A landscape with many peaks, sampled at points; each row gives a point and its height.
A climber steps from a point to whichever of its 2 nearest points has the largest rise for the distance, and stops where none of them is higher. Distance is the straight distance between rows; heights are no part of it.
Z347 h=542: [-10  24   8  19  32  15  -5 -10  20  19   3  12  -5  -9 -17  -2  -5 -15
  14  10  -2  22  -8  26  24   1 -12   5  -3   7 -21   1  11  13   1  11
   6]
Z100 h=390: [-15 -12  18 -12  14  17  14  -1  -3   2  -3  -7 -16   2 -10  -6  -8  -7
   4 -16  15  -2 -24  -6  21  11 -17  -2  -2  -9   9  -5  -4  -9 -11  10
   0]
Z613 h=818: [  1 -29  -3  -2   0   1   0  24 -11 -15  -2 -10  -8 -18   2 -15 -17  -1
   6 -10   2 -12 -31 -17  10   8  11  -1  -6 -34 -21 -16  -9 -17 -26   3
   3]
Z740 h=557: [ -1   7  21  -1  -6  11 -14   5 -10   6  -5  -5   3  10  10   2  24  20
   1 -16   5  -2   2 -21 -16 -26   0  -8 -12   8  28  -3  -6  -4   1   4
  18]
Z565 h=533: [  7  24 -22 -13  -2   0 -10   5   7  -5  -7   0  16  -7   1  -5 -16 -31
  11  21  -7  13  -7  38   8  14  -8  19  -6   4 -16   6  14  17  14 -20
  -2]
Z238 h=277: [ -7   1 -24 -14 -12   1   5   3  -2  -6  -7  -6  -6   4   1 -10 -18 -23
   3  13  -1  -3   1  10  -7  15  -4  11  -3  -3  -2   0  -1  14   1 -10
 -22]
Z923 h=435: [  6 -22  -6   3 -13  -5  -2  23 -11  -6   4 -13 -16 -15   6   3   6  21
   5   5  -3 -18 -16 -11 -11  -4  16   0   1 -24 -21 -20  -1 -24 -10  -9
  12]
Z385 h=661: [-17  -4   1  11   5   1  21  -4  17  15  19 -15 -25 -17 -20  -9 -14  -8
   1  -3   2  -8 -20   1  25  17  -9  -4  18   2  -8 -11   9   2  -8   8
 -13]
Z999 h=586: [-16  23  22  38  11  -9 -10 -12  17  23   4  15  -5   3  -4   2  24  21
 -16 -15  -1  12  21 -26   8 -28  -3 -22  16  11   8   0   0  14  -6  14
  -2]
Z293 h=425: [  3  30 -19   3   6  18   3   0   2  -3   0  -3  -2  -7  -1  -1 -16 -30
  16  25 -10  10 -18  26   8  10 -12  27   0  30  -9 -16  20  23  14   0
   5]
Z182 h=329: [  9 -10 -12  -9  -1  20  -9  18 -15 -11 -16  10   7   9   7 -21 -23 -18
  10  16   7  10  -5  -5 -11  -2   1  11 -17  -4   2  -1 -12  11  -9  10
 -13]
Z653 h=607: [ -9   5  -2   1  16  -3   0   0  22  15  11  -2   1 -14 -16 -14 -19 -20
   8   2   6  15  -6  23  13  17  -4  -1  -4 -17 -17   9   5   6  -4  -7
 -14]
Z539 h=235: [-10  -3   6   4   0 -24   0 -19  13   6   6   3   2  -7  -2 -13   0  -2
 -31 -21  -4   1  18  -7  -6   3  -7 -21  20 -13   2  25  -8   4  -5  -6
 -16]
Z398 h=640: [ -4  13  21  -4   0  11   2 -20   0  -2 -14   8   8   9   6 -11  -6 -19
 -20 -20   2  16  11  -9 -13  -6 -24 -15  -7  12  36  29 -16  27   7   7
  -4]
Z850 h=210: [-14  39   0  20  11 -12  -8 -21   8   3  -6  25   2  16   4  17  22   4
 -17   1 -10  13  29   0   8 -20 -16   5  13  22   5  -3  13  27   8  -1
   2]
Z349 h=600: [ 11  10  14  -6   0   9  -8  -7  -1   3 -14   2   1  16   4   6  13   9
  -4  -6  -2   3   2  -4  -9 -12   1   3  -7  15  16   5   2   7   9   2
  11]
Z224 h=165: [ -4   4  14   6  -4   6  18 -10  -7  -2   4 -11 -18  11   3  14  12  15
  -4 -10   0  -8  -4 -18   2  -1  -7  -6  10  21  22  -9   6  -2   2  17
   3]
Z799 h=670: [ -7   5  12  -5  11 -26  26 -20  17  -2  15   3   0  -3 -14  27  14  10
  -6 -15   5  -2  -4   5  30  21  -9 -11  21  -1  -2  16   9 -25   1  -8
   4]
Z748 h=244: [-11  -8  -6  -6 -10 -17  10 -15  -6  -6   5  -8  -4  -1   4  -1  -1  -2
 -21 -18  -2 -10  14 -10 -11   9 -10 -12  17  -7  15  13  -3   1  -3  -6
 -16]
Z600 h=569: [  7  10 -20 -10  -5 -10 -18 -10  -4  -5 -10  12  24  10   7   8   1 -14
  -8  23 -10  17  34  26 -14  -4   3  15  -7   4  -9  16   3  10  17 -15
  -6]
Z48 h=562: [ 11 -22   3 -30  -4  11   1  22  -9 -16 -18   6   9   5   7  -4 -10  -1
  13  -8  12  -6 -25 -10   8   5  10  12 -12  -9  -4 -14 -11 -20 -10  -9
  12]
Z605 h=642: [17 -3 -1 -5  0  2 -3 -5  5 -3 -5 11 10  3 -2  2 -1  3 -2 10 -8  8  0 10
 -5  0  9  5 -3 10  1  8  1  2 10  3  5]
Z672 h=77: [ 30 -17 -21  12 -22   5  -7   8  -4 -19   3   3  12 -11   0  -2 -23   1
   1  28 -14   7  -5   9 -15   9  14  12  -8  10  -9  -1  -2  12  11  15
 -12]
Z730 h=379: [-20  -4  23 -11  18   8  23 -13  11  13   4 -11 -21  -1 -17  -5  -6 -13
  -2 -23  17  -4 -23  -1  32  18 -24 -10  14  -2   5  -1   3  -1  -6   3
   0]
Z442 h=101: [ 24  -7 -15  21  -8   4   1  -8  -8 -18  12  11  16  -1   1   6 -11   2
  -7  33 -15  11  14   4 -14   3   8   8  -9  18   0   2  -4   6  14  26
 -11]
Z29 h=625: [  3  23   8  12  23   1 -16 -12  20   9  -6  30  17  -6 -10  -9   0  -9
  -9   5  -9  24  11  20   4  -3  -6  -6  -3  -1 -13  23   2  21   2  -2
   1]
Z524 h=8: [ -5   4 -31  15  -4   7 -12  27   6  15   9 -12 -14 -14  -5 -11 -15   3
  27  32   5   2  -7   3 -10 -11  19  18 -19 -16 -26 -15   1   6  -6   3
 -11]
Z893 h=634: [ -7  10  14 -14   0  17  -7 -11 -16  -3 -15   5  13  20  13 -10   1 -22
  -8 -12  10  12  21 -13 -15 -13 -21  -5 -16   5  39  20 -15  21   8   1
  -9]
Z548 h=583: [ 14  16 -13 -12  -2 -20   5 -10  13 -13   0  11  25  -4  -5  11 -19 -27
  -6  15 -11  16   4  36  10  25  -8   7  -5   9 -13  17   3  13  18 -20
  -4]
Z576 h=510: [ -4   5  15  -5   1  25 -11   9 -19   7  -7  -6  -2  18  12   6  19  13
  15   5  15  -5   6 -18  -9 -25   1   0 -14  13  25 -17  -4  -3   0  16
  12]
Z234 h=403: [  3  -6   5  14  15   2 -22   7  -4  16  10   6  13  -5   0   2  16  16
   3  17   5  13  31   1 -16 -19  16  -9 -14 -20  -7  10  -4  -7  -5   9
   2]
Z870 h=129: [ 27 -13   8  13   5   2  13 -20 -11 -23  12  11  16  -7  -1   6  -7   6
 -15  -3 -15   4   1  -8  -9   4  -2 -12   1   6  12  13  -8  -6   8  25
   6]
Z289 h=618: [-20  16  13  22   2 -21  -5 -16  12  17   9   6   1   3   2  13  26  21
 -26 -21  -1   4  24 -27   4 -22  -7 -25  24   4  15  13   1   0  -7   3
 -10]
Z277 h=367: [  8 -18  -3  -6  -3  11 -13  19 -18  -3 -13   0  13   0  12 -13   5  10
   5   8   6  -3   6 -12 -20 -14  14   5 -14 -15   4  -6 -13  -6 -10   2
   4]
Z609 h=732: [ -8  10  -5  26  -3 -14  -1 -13  30  12   6  21  -8 -17 -19 -15  -9  -8
 -21   0 -20   2   1  -5   4  -1  -2  -6  28  18 -17  -7   7  29  -3   8
  -9]
Z689 h=475: [ 26 -10   8 -26  -7 -10  13  -7 -13 -18  -8  13  28  10   4  13  -9  -4
  -8  -5   2   8  -2  10   1  14   7  -2 -10  -3   5  12  -4 -25  15  -8
  10]
Z407 h=576: [ -2   7 -19  10  12  -5   0  11  28  12  20 -13   3 -23 -18 -13 -31 -17
  19  10   5  10 -15  22  14  20   1   0  -6 -18 -29   5   5   6  -3  -8
 -19]
Z599 h=153: [  3   6  25  14   8  14  12 -10 -13  -7  10  -3   2  12   4  12  13  12
  -3  -9   3   5   5 -22   3  -9 -11 -16   3  19  28   2   2  -3   4  30
   9]
Z64 h=146: [  9   1  23  13   1  12  24 -18 -19 -22  11  -3   6   9   5  13   6   6
 -15 -21  -4  -2  -3 -27  -2   0 -19 -21   7  16  38   8  -1  -8   8  30
  10]
Z970 h=318: [-18   1 -11 -25 -10  -9   4  13  -2   1 -11 -15 -19  11   3   8  15   4
  14  -1   4 -21  -3   5   2   6   6   9   6  -6  -2 -16  -2  -9  -3 -21
  -2]
Z844 h=311: [  1  13  27   6  32  40 -20  -1  -2  28 -17   9  -4   3  -5 -22   2 -19
  23  -8  16  24  -4   9   8 -15 -11  -3 -20  -8  -4  14 -11  19  -6  12
  12]
Z120 h=584: [  0   6   3 -14   6  -7 -19   9   3  18  -3   0   0   6   0  14  24  14
  18  12   8   0  13  20   5  -7  17   9 -14  -8 -14   4   8 -17   4 -23
  14]
Z647 h=273: [ -5  27   4   7  16  18  -5  -2  -5  11  -3   1 -13  17   5  17  19  -1
  18  16   4  11  11  11  10 -15  -6  18  -5  24   7 -10  18  12   6  13
  12]
Z704 h=123: [ -3 -14  -9 -21  -7   2   5   5 -24 -17  -4  -4   7  11  14   4  -3  -9
  -4   0  12  -8  13 -14  -7   2  -7   2  -1 -11  21  -2 -10 -11  -6   1
 -13]
Z995 h=693: [-12  -3  16 -14   0 -17   2  -2  -4  10   0 -12  -2   5   1  11  25  17
   1 -26  13 -11  10  -5   5  -4   3 -13   6 -20   9  11   1 -21  -5 -21
   8]
Z235 h=106: [ -5 -11  -7 -30   1  -3  -2   5 -24 -12  -7   2  19  22  14   2   1 -13
   8   1  22  -4  19  -4   3   5  -1   7 -15 -12  14   3  -8 -24  -3 -16
  -4]
Z133 h=424: [ 11 -14  18 -13   2  27   6   6 -19 -13  -9   0   6  14  11   5   3   4
  11  -7   7  -6 -17 -20   2  -6  -8   2 -14   5  19 -12  -9 -20  -4  13
  14]
Z591 h=393: [  2 -19   0  -4  -5  22   6  16 -19 -19  -6  -6  -8  -1   9  -1  -6   6
   9   0   2 -16 -27 -29   3   1  -1   7  -5  -4   5 -28 -10 -13 -17  13
   7]
Z491 h=285: [  3  24  18  12  32  38 -24   3  -2  28 -20  11  -3  -1  -3 -20  -3 -21
  30   2   5  26  -9  23  10 -20  -5   6 -16   1 -17  10   0  22  -1  10
  21]
Z71 h=719: [-17  10   4 -24   8  22  -4   1 -16  -2 -14  -4  -1  28  13   5   9 -17
  16   1  23   0  10 -11   6 -12 -16  11 -12   6  28  -8  -3   3  -4  -2
   0]
Z628 h=402: [  6 -20  -1  -2  -7   2  -7  15 -12  -3  -4  -6  -3  -4   6  -3   4  17
   0  -1  -3 -12  -6 -12 -16  -8  15   0  -6 -18  -3  -8  -8 -13 -10  -2
   6]
Z484 h=491: [ 15  24 -28  12   6   2   0   7  30   2  19 -13  13 -19 -12   6 -22 -13
  28  23   2   7 -15  30  21  20  -1  15 -14   6 -29  -5  16  11  14  -9
  -7]
Z366 h=610: [ -5  -1  -8  22   2 -20   7   0  13   5  22  -6 -12 -17 -10  19  11  21
   0  11  -6 -10  -1   2  10   8  10  -3  14   0 -20  -9   9 -17  -1  -4
   1]
Z396 h=632: [  0  -7  13 -28  -3  -1  13   1  12   8 -10  -7 -10  -2 -13 -11  -3   4
   4 -25   0 -15 -31   3  11  12  -1   2   9  -6  -8  -5   0  -8  -8 -16
  14]
Z54 h=320: [ -3  15 -12  -5   5  13  -7   4 -15   1  -3  -6   0  21  10  18  12  -5
  19  30   7   1  16   9  -5 -14   0  20 -13  17  11 -14  13   0   9   5
   1]
Z367 h=507: [-13  27  -8  25  29   3  -1  -6  29  18  19   0  -5 -17 -20   5 -12 -16
  18  14   2  14  -9  22  31  12  -9   9  -4   4 -27  -5  17  10   1   2
  -5]
Z544 h=678: [-12  15  15  10  -7  -8 -17 -15  19  15 -10   6   4  -3  -5 -13   8   0
 -28 -30 -13  10  11 -11 -16 -18  -6 -15   9   9  14  21 -10  26   1 -11
  -2]
Z3 h=739: [  8  -3 -24  -9 -26  -4  -5   5  -2  -9  -9  -2   2   7   4   3  -5  -2
  -3  20 -14  -6   0  14 -19   1   9  21   0  18 -10 -10  -1  14  11  -6
  -5]
Z946 h=558: [ 23 -22  -6  -4 -12 -10  11   5 -12 -24   6  -2  12  -9  -1   5 -18   2
  -1   5  -8  -3 -12   4   2  21  11  -2  -3 -11  -5  -4  -1 -21   6  -3
  -4]
Z138 h=259: [-10  -1 -17  -2 -11 -11   8 -11   6  -5   3  -1  -7   1   0  -1  -8 -10
 -14   6  -9  -1  14  10 -10  13 -10   1   9   4   1   7   0  15   5  -3
 -23]
Z278 h=135: [  0 -14  -9 -12 -13  -2  20  -2 -18 -28   5  -8   2   8   8  11  -5  -2
  -4   3   6 -12   3 -10  -3  12  -6   3   4   0  17  -8  -3 -13   2   4
 -10]
Z720 h=641: [ -4  24  31   2  17   8   7 -20   9  -1  -5  15  13  12  -2   8  13  -2
 -11 -21   2  19   4  -5   6  -8 -22 -14  -1  23  26  19  -4  11  12  10
  10]
Z875 h=476: [ 23 -21   4 -26 -18 -16   1   6 -18 -14 -13   7  23   4   8   3  -3   8
  -9  -9  -1  -6  -2   8  -9   8  20  -2 -15 -13  -2   4  -4 -28   8 -20
  14]
Z214 h=465: [  4  34 -20  17  14   0   4  -5  27   0  15   1  12 -15 -15  13 -15 -20
  20  20  -3  10 -14  32  29  19 -11  18  -6  19 -23 -14  19  11  15 -10
   4]
Z473 h=657: [ 11 -12  14 -13 -11 -14  10  -8  20   0  -1   1  -2  -9 -15  -6  -3  12
 -14 -23 -14 -12 -25   1   4   9   4  -9  18   6  -8   3   1  -7   0  -9
  13]
Z663 h=118: [ 27 -12  -4  25   0   4   9 -14  -3 -22  12  21  11  -8  -6  11  -8  10
 -15  16 -18   9   1  -4  -7   8   4   0   3  22   2   5  -3   5  14  24
   0]
Z452 h=500: [ 29 -18  -3 -22 -14  -8   4  -3  -9 -21  -9  13  25   2   6  -7 -25 -11
 -10   2   0  10  -2  16  -6  16   5  -1  -9  -4   1  18  -9  -5  10  -5
  -4]
Z194 h=527: [  4 -10 -10  22 -15   0   7  -6  -7  -9  12  -2 -15  -8   3   5   1  14
  -9  14 -14 -12   8 -12 -16  -3   9   2  10  14   6 -13  -1   7   2  18
  -7]
Z65 h=524: [ 23 -20  -2 -19 -13  -4  21  -1 -11 -29   3   6  20  -1   2  -5 -35 -18
  -6   3   1   6 -20   8   5  30  -4  -3  -5  -5   5   5  -7 -13   8   0
  -9]
Z75 h=361: [  4 -18 -17  -8  -8  19  -1  18 -12 -19  -9  -4  -2   2  10  -9 -20  -5
  11  17   3  -5 -18 -12  -4   4  10  16 -14  -5   1 -18 -12  -4 -13   5
  -6]
Z763 h=342: [-13 -10 -13 -23 -14 -19  20   7  -7 -10   0 -14 -11   1  -3  11   2   0
   3 -15   5 -26  -9   3  10  25  -1  -1  17 -10   2 -14  -6 -21  -6 -22
  -7]
Z523 h=743: [ -8 -16  18  11   9  27   8   8  -2  11  -7 -11 -28  -8  -5 -22  -7   3
   7 -17   6  -7 -33 -20   6  -7  -7  -2   2  -6   1 -18  -7   3 -17  23
   6]
Z982 h=298: [-11   1 -19 -25 -12  -8   2   9  -1   0 -12  -9  -7   6  -1  -3   0 -10
   9   1   1 -13  -7  13  -4   7   1  15   0  -2  -5  -7  -2   3   2 -21
  -7]
Z166 h=669: [-16  13   4 -18   9  23 -18   3 -15   6 -19   2   1  20  12 -15   6 -25
   7   0  16   8  21  -6  -4 -18 -17   6 -19  -2  26  11  -5  20  -1  -2
  -6]
Z639 h=686: [ 15 -19 -21  -9 -33 -19 -16  19   6   4  -9  -2   9 -12  -1 -15 -13  12
  -7   4 -10  -7  -8  18 -18   5  25   2   2 -13 -29   2  -5   7  -2 -18
   0]
Z13 h=187: [ -1 -12   6  -5 -21 -17 -15   5  -8   0  -3 -14   1   1  11  -4  19  24
 -16 -26  -4 -14   6 -19 -26 -20   9 -11  -1 -16  11   5 -11 -10  -4 -14
   8]
Z606 h=334: [ 12   5  30  15  33  31 -13   0   3  21  -6  17   9   0  -8 -12   5  -8
  15  -1   7  25   9   7   1 -13  -4 -16 -20  -4  -2  18 -15  13  -2  18
   7]
Z441 h=714: [ -9 -18  12  26   6  12  14   4  -2   5  13 -18 -35 -19  -3 -18  -6   4
  -7 -15  -1 -16 -25 -28   6  -4  -5 -15  17 -11  -3 -19   1  -5 -18  22
   0]
Z147 h=138: [ 13 -11  19  29   8   3  15 -17 -13 -17  17   7   6  -9   0   6   0   4
 -23 -15 -13   2   6 -27  -4   1 -15 -30   8   5  17  13  -4  -7   5  32
   1]
Z950 h=226: [ -8  -6  16   8  17 -18  -8 -12  23  20   7   4   1 -16  -9 -20   2   2
 -20 -25   0   8   9   1   2   1   2 -24  12 -24 -12  23  -3  -2 -14  -9
  -7]
Z902 h=203: [ -1 -19  14  -3  -9 -18  -5   2  -9  -1   0 -12  -1  -8   6 -11   7   9
 -17 -40  -3 -15  -4 -21 -11  -4   4 -22   4 -31   4   9  -4 -16 -12 -16
   6]
Z303 h=772: [-13 -22  -1  -9   4 -12  11  14 -10  -3   5 -16 -10 -13   1 -10  -5  -2
   2 -18   8 -13 -14 -12  15  12   5 -11   0 -39 -15  -8  -6 -26 -22 -10
  -4]
Z985 h=492: [-19   8  -6   9   5 -13 -15   5   6  25   8  -4 -11   2   1   8  29  18
   2  11   9   1  34  -2  -8 -22  12  -2   4 -12  -6   4   6   2  -8  -7
  -5]
Z812 h=656: [ -5  24  19   9   5  -5  -3 -29  13   0  -6  21  10   6   0   3   7  -7
 -26 -22  -9  14  11  -7  -5  -8 -17 -12   1  19  22  24  -8  27   9   5
   1]
Z597 h=780: [ -7 -27   2   0   0  15   2  20  -5  -3  -7 -13 -25 -15  -3 -23 -14   7
   6 -12   5 -12 -38 -20   6   6   2   1   0 -20 -15 -19  -9  -4 -28   8
   5]
Z980 h=474: [ -3 -16  14  -6  -5  -4   3  14   2  10   0 -16 -17 -11  -1   0  14  22
   5 -19   2 -20 -25 -11   6  -7   9  -4   7 -21 -12 -16   1 -25 -12 -12
  24]
Z899 h=649: [-21  18   9  14  -2 -11 -16 -13   8  20   1  -4  -5   5   6  -3  22   8
 -22 -22   1   6  27 -17 -11 -21  -6 -17  11   2  23  20   1  18  -5  -4
  -8]
Z888 h=602: [ -3 -14   7 -31  -3   1  -1  10  -2  -1 -17   0   0   2  -1 -17  -4   0
   5 -19   7 -12 -19  -3   5   4   3   3  -6 -17  -1  -6  -8  -8 -15 -17
   7]
Z497 h=676: [ -2   0   7 -15  -4 -28  11 -11  29   6   3   6  -2 -10 -17  -1   3   2
 -14 -22 -11 -13 -15  11   9  19  -2  -6  23   8 -12   5   6  -2   0 -22
   9]
Z926 h=92: [  4 -13  -3 -41  -8  -7   3   2 -20 -15 -19  12  30  22  19  -1 -12 -25
  -2  -3  22   3  17   2   1  13  -2   9 -17  -6   7  10 -13 -16   1 -26
  -7]
Z5 h=599: [  2  24  20  15  31   9  -4 -18  19   5  -6  33   9   2 -11   1   4  -8
  -5  -2  -7  25  10  16  15  -4 -16  -7  -4   9  -5  18  -2  15   4   9
   9]
Z322 h=537: [ 11  12 -19  17   5   8  -3  13  23   8  19 -10   4 -22 -17 -11 -32 -14
  25  22   5   9 -22  22  17  15   3  10 -12  -3 -27  -4   7  13   1   6
 -13]
Z187 h=154: [  1  -1  -5  -6 -18  -7 -10  -5 -19  -6   2  -5   7  17  17  15  22  20
 -14  -4  -3  -8  24 -16 -25 -18   5  -3   1   8  25   3  -2  -4   8   2
   1]
Z595 h=56: [ 20  -7 -23  15 -15   1  -3  17   4  -8   8  -4   4 -16  -3  -4 -21   3
  15  28  -6   4  -8   8 -11   7  16  12 -12  -4 -15  -8   0   5   8   6
 -13]
Z376 h=705: [  2   4  -5  16  -5 -15 -11 -11  27   7   0  26   4 -13 -14 -14 -10   1
 -21   0 -18   8   2   9  -3   2   4  -6  16   9 -21  10   1  23   1   0
  -9]
Z334 h=685: [  8   6 -11  -2  -9   2   0  -4   3  -8  -5   3   1   4   0  11   0  -2
   2  16 -12   2   1  17  -3   7   4  18  -2  23  -3  -4   5  10  14   1
   0]
Z840 h=238: [-12  36  -1  23  15   3  -3  -7   2   5   5  14 -15  16   4  17  16   1
   2  10  -5  13  24   2  11 -13 -11  12   8  30   4 -14  19  25   8  14
   1]
Z529 h=216: [ -7 -17  16  12  10 -18  -1  -4   2   7  13  -9  -4 -19  -3 -15  -2   6
 -21 -31  -3  -7   5 -16   1  -1   1 -30  17 -36  -5  16   1 -18 -17  -7
  -6]
Z92 h=745: [ 18 -23 -23 -11 -34 -14 -11  29  -7 -11 -12  -5   9  -9   6  -6 -15  15
   3  13  -6 -11  -9  10 -20   6  27  14  -7 -13 -25  -9 -10  -6   5 -13
   3]
Z423 h=450: [-14   8 -25  10  -5   4   6   1  -5   1  10 -15 -20   4   3   6  -1  -2
  13  25   2  -5  11   0  -4   2   3  14  -1   7   4 -16   7   7   6  11
 -19]
Z254 h=532: [-10   2  26  21   2 -10  -5  -3  28  27   3  -7 -23 -14  -9 -11  14  21
 -11 -26  -3  -8 -14 -22   7 -16   6 -14  22  11  -4  -8   4   1 -10   1
  14]
Z453 h=445: [  7  11 -22 -15   7  15 -17  15 -14  -6 -12   3  15  14  14   2  -6 -31
  25  29   6  11   7  25  -3  -7   0  26 -21   4  -4   0   6   2  11 -19
   0]
Z738 h=690: [ -8 -15   9  22  -2   0  19  -2  10   9  18 -13 -33 -21  -9  -6  -2  10
  -5 -10  -6 -20 -22 -16  11   5   1  -8  26  -1 -10 -19   6  -9 -10   6
   1]
Z866 h=563: [  9  -9 -17  15 -26 -10  16  -6  -5 -19  13  -1  -7  -7  -1  16   1  17
 -16   7 -20 -20  -3  -3  -8  10   9   6  16  19  -1 -13   2   0   9   6
  -2]
Z382 h=516: [  5   9 -23 -20  -4   1 -15   0 -17  -7 -11   7  20  20  16  11   0 -25
   6  27   2   9  30  26 -10   0  -2  18 -14   2   3  12   3   4  18 -16
  -4]
Z911 h=359: [-10 -13   6 -15  -1 -12  34 -11  -3 -16   8 -16 -14   0  -5   8  -6  -5
  -3 -20   7 -16 -18  -4  20  30 -14  -9  18 -10   5  -2   1 -22  -3  -4
  -4]
Z208 h=648: [ -6  -4   8  12  10 -19  21 -14   9  -5  22   2  -1  -7 -10  27  12  18
  -5  -7   0  -4  -2  -2  20  10   2 -14  17  -5  -6   7   8 -29   0   1
   4]
Z371 h=616: [  3  17 -11 -12   5 -13  -7 -18   7 -11 -13  22  24   1   5   4  -7 -26
 -15  13 -12  20  19  33  -2  10 -13  11  -4   7  -8  25   4  17  14 -16
   2]
Z644 h=405: [ -1 -11  21 -14   7  18  13  -3 -10  -8  -3  -3  -1   9   4  -1   1  -2
   4 -17  10  -3 -15 -20  11   2 -13  -7  -3  -5  23   2  -8 -17  -5   8
   6]
Z969 h=384: [ 10   8 -13  -3   9  19 -12  12  -7  -1  -6   3   8   8   4   5  -6 -14
  27  33   2  14   3  18   0  -8   3  20 -22   6  -4  -6   7   2   8   3
   0]
Z664 h=598: [ 17 -18 -11   6 -21  -6  13   3  -6 -17  13  -6  -5 -13  -2   8 -12  11
  -5   7 -18 -21 -17   3  -5  17  11   5   7   6  -7 -10   0  -9   6   0
  -1]
Z744 h=697: [-12   1   6 -15   1 -24  13  -7  16   9   4  -7  -8  -1 -11   8  13   3
  -3 -15   2 -11  -3  12  12  16   1  -5  18  -5  -7   5   5 -14  -3 -20
   3]
Z527 h=449: [-11   3  -4  12  13  -5 -17   9  -7  20  12   0   0   6   7  11  29  25
   7  23  10   7  37  -1 -13 -25  15  -4  -8  -9  -2   4   6  -5  -6   9
   0]
Z517 h=518: [ 27 -24   7 -29 -13  -2  -5  22 -14 -16 -22  13  24   6  10 -10 -12   4
   4 -11   8  -4 -15   2   0   8  17   5 -15 -14 -11  -2  -9 -23  -8 -17
  18]
Z14 h=577: [-17   0   1   7   2 -14   8   5  19  19  16 -19 -26 -11  -7  14  13  19
  10   2   5 -14  -9   4  16   5   8  -4  17  -6 -15 -14  11 -20  -8 -10
   1]
Z555 h=663: [  4  11 -11   7   9  -9 -10  -7  18   4   1  16  10  -8 -10 -11 -16 -17
  -6  13 -13  21  10  23  -2   9  -3   4   1  -5 -17  21   5  23   2  -1
 -11]
Z475 h=171: [ -5  -8  -6   0 -24 -17 -10  -6 -13  -2   0 -16  -3   7  13   8  21  21
 -17 -15  -3 -16  18 -16 -25 -14   6  -8  12  -5  16   4  -3  -4  -3 -11
  -1]
Z594 h=503: [  4  -8  20   7   2   3   1   3  10  18   0  -9 -19 -13  -6  -7  10  21
  -2 -12  -1  -9 -20  -9  -1 -12  10  -9   9  -8  -8  -9   0 -11  -8   1
  20]
Z172 h=117: [  5  -8   9 -23  -2   9   5   7 -36 -23   3  -1  25  25  21  21  14   6
   3  -2  12 -15   9 -18  -9  -8  -3  -8  -7   4  29  -5  -4 -35   3   5
  12]
Z413 h=538: [-13  12  -3   0   9 -15 -17   4  18  24   1   0  -6   0  -4   8  26  12
   9   7   5   0  14  14   4 -11  14   5   1  -9 -19   1  12  -5  -1 -20
   7]
Z987 h=462: [  4  -3  22   1  10  40   2   9 -25  -3 -10   2   2  22  14   5   8   1
  23   4  18   1  -8 -24   2 -21 -11   1 -16  24  28 -22 -10  -7  -1  31
  15]
Z676 h=489: [-14  -3 -15  23  -7   7  15  -1  -9  -2  14 -10 -28   0   3  -1  -7   1
  -2  13  -2  -8  10 -17  -9   0  -4   3   8   9  15 -18   5  12  -3  24
 -22]
Z32 h=470: [  6  27 -21  -2   2  13 -11  11   6   6 -10   0  -2  -8  -6  -9 -10 -23
  22  21 -12  13 -19  33   6   0  -3  28  -4  16 -20 -10  22  26   4 -11
  14]
Z240 h=401: [ -9   4 -34   1 -10  15  -8  13 -14  -5  -4  -9 -10  10   9  -5  -8 -13
  13  30   2   0  10   1 -15  -7   4  22 -14   8  -4 -16   2  14   2   7
 -18]
Z815 h=35: [  7   0 -42  20 -22  -1  -6  23   7   1  11 -20  -4 -18  -5  -7 -23  -1
  18  31  -3  -6  -5   8 -12   7  21  16 -11  -5 -21 -16   0   8   6   1
 -19]
Z312 h=151: [ -2  -4  -1   3  -2   4  19  -2 -19 -13  15  -9  -8   9   8  19   7  13
  -1   6   0 -12   3 -11   2   3  -2  -4   8   4  18  -9   6 -16   0  15
  -3]
Z60 h=177: [ -9  18  15   6  -7  -8   8 -18   1  -2  -1  -1  -5  16   4  17  21  14
 -17 -20  -2  -2   8 -20  -6 -10  -9  -9  13  25  29   6   4  12   8   7
   0]
Z757 h=728: [-14  -9   9 -15   5 -14   6   1   1   7   3 -11  -5  -1  -4   1   9   6
   3 -15  13  -8   1   1  10   9   4  -9   5 -24  -4   4   4 -23  -9 -15
   0]
Z872 h=556: [-15  17  30  27  15  -1  -6 -11  30  32   3   5 -15  -5  -5 -11  12   8
 -10 -26   1   7  -1 -17   9 -19  -2 -19  19   8  -2   2  -3  12  -8   5
   3]
Z42 h=637: [-11  -5  10  13  19  -5   7  -4  32  20  16   0  -9 -22 -26 -10 -11  -6
   2  -4   0   6 -16  11  23  15  -3 -10  14  -8 -24   2   5  -2  -7  -1
  -6]
Z326 h=369: [-19   0   8 -16   8  -4  34 -15   8  -3   5 -10 -16   3  -8   8  -5 -10
   2 -12  11  -6 -14   3  26  28 -19  -5  16   6  12   0   6  -7   2  -2
  -7]
Z470 h=190: [-13  25   0   4  -5 -22  -4 -23   8   0  -4  17  11  19   3  26  22  17
 -22 -10  -7   0  24  -6  -3 -13 -11  -1  13  23  16  11   6  11   7  -4
   1]
Z538 h=319: [  8 -13 -15  -8  -3  18 -24  21 -19  -2 -19   9  11   8  14 -20 -14 -10
  10  19   8   7  14  -7 -20 -14  11  10 -22 -15   0   6 -13  12  -8   5
 -11]
Z343 h=575: [ -2  28  21  19  35  17  -5 -12  13  14  -5  17  -4   2  -7  -3   2 -14
   7   1   0  24   1  15  18  -6 -17  -2  -3  14  -5   3   4  25   4  15
  11]
Z821 h=638: [ 10 -23 -17  -2 -31 -26   4   9   0  -9   4  -9  -2 -14  -2  -7  -9  10
 -13  -2 -17 -20 -13   3 -13  14  13  -1  12  -9 -21  -7  -4  -5  -1 -15
  -3]
Z861 h=639: [  1   4   5 -18  -3 -17  -5  -3   1   3 -10   0   7  12   1  18  26  19
   4  -7   4  -9  12   8  -2  -7  16   3  -2  -2   1   6   4 -17   7 -19
  15]
Z852 h=364: [ 14  -1  16  13  16  16 -22   5  -1  20  -6  13  13  -3  -1 -14  12  10
   4   2   0  17  16   1 -15 -23  11 -11 -17 -10  -2  15 -12   9  -6  11
   8]
Z633 h=828: [ 15 -16 -32 -12 -29  -4  -9  23 -14 -15 -11  -3  13   6   6  -3 -13   0
   3  19  -2  -7   3   7 -18   4  18  14 -10  -3 -14  -7  -7   1   7  -7
  -9]
Z833 h=134: [ 12  -6   2 -15  -7   7  -2  -5 -26 -16   3   0  21  21  19  18  16  11
  -1   6   5  -7  20 -13 -17 -17  -1  -6  -8  13  30   3  -2 -17   9  11
   7]
Z823 h=350: [-10  11 -22  21   0  14  -5   5  -7  11  -2  -2 -24  -1   3 -22 -11 -14
   7  20  -3   6   9  -5 -20 -11   4  15  -4   9  -4 -14   6  31  -1  20
 -16]

Two climbers start at each pair of points below. Name the first point that both come to, or write none.
Z875 and Z277 -> none
Z214 and Z595 -> none
Z987 and Z606 -> none
Z823 and Z815 -> none

For each start below, name the point where the climber stops.
Z234 -> Z757
Z524 -> Z224
Z538 -> Z544
Z240 -> Z664
Z484 -> Z613
Z60 -> Z371

Call two points neighbours if one is among the 2 nearest of the other. Go from one point of each pair to the other, from neighbour to neighbour, staying as high as possible. Name the lowest point that can't be avoided.
Z757 and Z633 -> Z689
Z71 and Z633 -> Z576
Z71 and Z812 -> Z893
Z609 and Z757 -> Z214
